A landscape with many valleys, sampled at points; each row gives a point and its height.
A ball rolls from a point to whichever of its 3 nearest points has the largest drop for the distance, and stops where none of them is lower. Distance is the straight distance between rows; heights are no part of it.
topof: [125  85 134 119  99 170 147  71 131 103  98]  (h 3.74)
gofo: [127 185 132 104 191 112 112 153 143 144 124]  (h 1.97)
sudop: [106 157 130  99 137 157 143 134 141 108 103]  (h 1.48)
gemo: [156  87 144 170  98 123 144  95 116 134 131]  (h 5.17)
berof: [116 138 119 124 128 152 145 127 136 112  99]  (h 5.01)
virar: [116 168 130 102 156 141 137 143 144 123 105]  (h 2.75)
zir: [167  71 123 180 110  78 135 133 102 162 191]  (h 3.89)
Puded: [142 128 111 161 129 104 118 153 117 148 129]  (h 1.09)
siv: [125 167 124 117 158 123 130 152 139 138 114]  (h 4.00)
Sebu: [165  83 144 176  96 117 146 101 112 140 146]  (h 4.32)
roz: [135 136 117 150 130 120 128 145 124 137 117]  (h 4.50)
goki: [ 97 112 130  91 105 189 141  94 136  87  93]  (h 1.34)
lutuv: [ 88  89 140  80  91 212 130  76 132  86  96]  (h 2.55)
zivif: [139 158 112 137 147  93 109 166 130 160 131]  (h 1.31)
notak: [144 131 104 161 129  78 103 168 117 161 155]  (h 2.17)
pataf: [139 152 109 145 145  86 103 168 128 164 141]  (h 1.03)
gigu: [ 84 174 161  63 141 179 137 128 147  89 111]  (h 4.05)
nef: [125  98 127 131 106 160 149  88 128 104 100]  (h 4.07)
kadil: [148 110 119 173 119 108 123 138 110 144 138]  (h 2.08)
Gager: [142 155 101 141 142  59  91 172 128 172 161]  (h 5.12)
vev: [147  82 140 148  95 150 151  72 126 122 110]  (h 4.18)
Gedap: [106  67 145  90  91 205 139  55 134  98  98]  (h 3.63)
Gan: [ 86 107 136  79  98 199 133  89 135  85  95]  (h 1.85)
par: [156  97 119 177 118  93 120 142 105 150 158]  (h 2.85)
veri: [118 119 121 127 116 158 143 107 131 103  96]  (h 4.27)
bodi: [137  82 140 131  93 160 150  68 128 112 105]  (h 4.03)
tos: [105 114 125 106 108 176 145  99 131  91  95]  (h 1.00)
ramez: [112  91 132 109 101 181 147  76 131  96  97]  (h 3.23)
lomo: [166  72 112 179 117  68 122 141 103 165 199]  (h 4.33)
bila: [160  89 135 179 106 108 134 120 109 142 148]  (h 3.59)
gake: [ 97 157 136  88 134 169 144 125 145  99 102]  (h 1.16)
Kipo: [ 79 191 184  47 156 178 122 120 142  75 112]  (h 4.77)
dirup: [143 137 111 156 133  93 109 164 123 155 138]  (h 0.43)
kib: [ 85 161 148  69 128 185 138 121 145  90 103]  (h 4.87)
tapok: [141 105 127 159 111 133 143 110 120 123 115]  (h 5.31)
lilu: [112 177 142  93 173 145 133 142 146 118 112]  (h 2.59)
ganu: [143 122 108 169 127  87 111 159 114 156 152]  (h 3.32)
visiz: [ 95 139 131  87 119 179 144 116 139  92  99]  (h 0.33)
Pered: [143 162  97 135 147  37  83 175 131 172 177]  (h 3.57)
karu: [151 107  95 167 123  63 104 166 109 164 182]  (h 0.61)
bofat: [ 79 146 147  63 112 197 133 114 146  84  99]  (h 5.06)
lemi: [131 149 118 140 143 114 122 155 130 143 120]  (h 6.71)
Vigaf: [156  83 143 160  93 135 150  82 122 126 121]  (h 4.63)
kima: [140 184 121 117 179  76  94 161 139 163 138]  (h 2.10)
mal: [161  78 103 176 123  64 118 147 104 161 197]  (h 4.54)
Buba: [102 184 153  75 174 153 138 136 145 107 112]  (h 2.42)
vosev: [121 125 122 135 121 149 141 119 130 113 101]  (h 4.73)
muvi: [167  79 137 180 101  99 138 117 104 148 164]  (h 3.44)
Fev: [137 176 117 123 166  79  97 166 137 167 141]  (h 1.96)
nade: [ 93 184 161  65 160 166 136 130 146  94 115]  (h 2.61)
vezo: [143 183 107 121 167  38  79 167 137 175 170]  (h 2.54)
kop: [125 135 118 141 127 139 139 128 130 121 105]  (h 6.80)
Tudov: [152 100 130 173 111 116 134 120 110 136 131]  (h 3.52)
Gov: [142 176 114 125 165  60  87 167 138 169 150]  (h 2.23)
bipu: [106  87 137 101  98 192 142  73 132  90  95]  (h 2.56)
Rilof: [126 150 118 131 143 129 134 148 135 133 108]  (h 8.07)
pumu: [104 135 126 102 116 172 148 114 137  95  97]  (h 0.70)
Fazen: [136 117 121 158 117 129 137 123 121 127 112]  (h 6.82)
Diga: [ 96 173 146  80 151 165 144 133 146 100 107]  (h 1.91)
Fefo: [146 115  90 160 127  55  97 171 113 165 181]  (h 6.57)
teme: [132 114 122 146 117 142 139 114 121 117 105]  (h 5.49)
riri: [146  88 137 150  99 145 149  82 124 121 110]  (h 4.24)
zab: [134 172 124 123 169 100 108 163 140 154 128]  (h 1.67)
Suvid: [163  87 129 180 112  99 129 129 108 147 160]  (h 3.22)
Doreb: [ 90 192 170  61 180 164 130 129 142  89 122]  (h 3.26)
zaveg: [177  61 122 179 110  70 141 133 110 167 207]  (h 4.38)
gavu: [ 81 168 163  53 129 190 133 122 146  84 104]  (h 0.84)
nufip: [143 133  98 157 132  65  95 172 121 164 163]  (h 5.98)
Lag: [167  75 130 182 107  90 133 127 104 157 178]  (h 3.64)
fogu: [156  88 110 178 116  77 115 149 105 159 182]  (h 3.79)
Gor: [120 185 141  93 196 122 120 147 143 131 122]  (h 2.20)
mezan: [ 76 132 141  68 103 199 131 106 142  83  97]  (h 3.33)

For each start below, name the point where the ball stops.
muvi | dirup
Diga | visiz
Rilof | visiz
Vigaf | visiz
kadil | dirup

Call two points neighbours if one is among the 3 nearest of the other. Go from one point of each pair to the other, from neighbour to neighbour, staying as low as possible. Name the highest point that can't be avoided.
dirup, visiz | lilu
gavu, visiz | gigu
dirup, karu | fogu
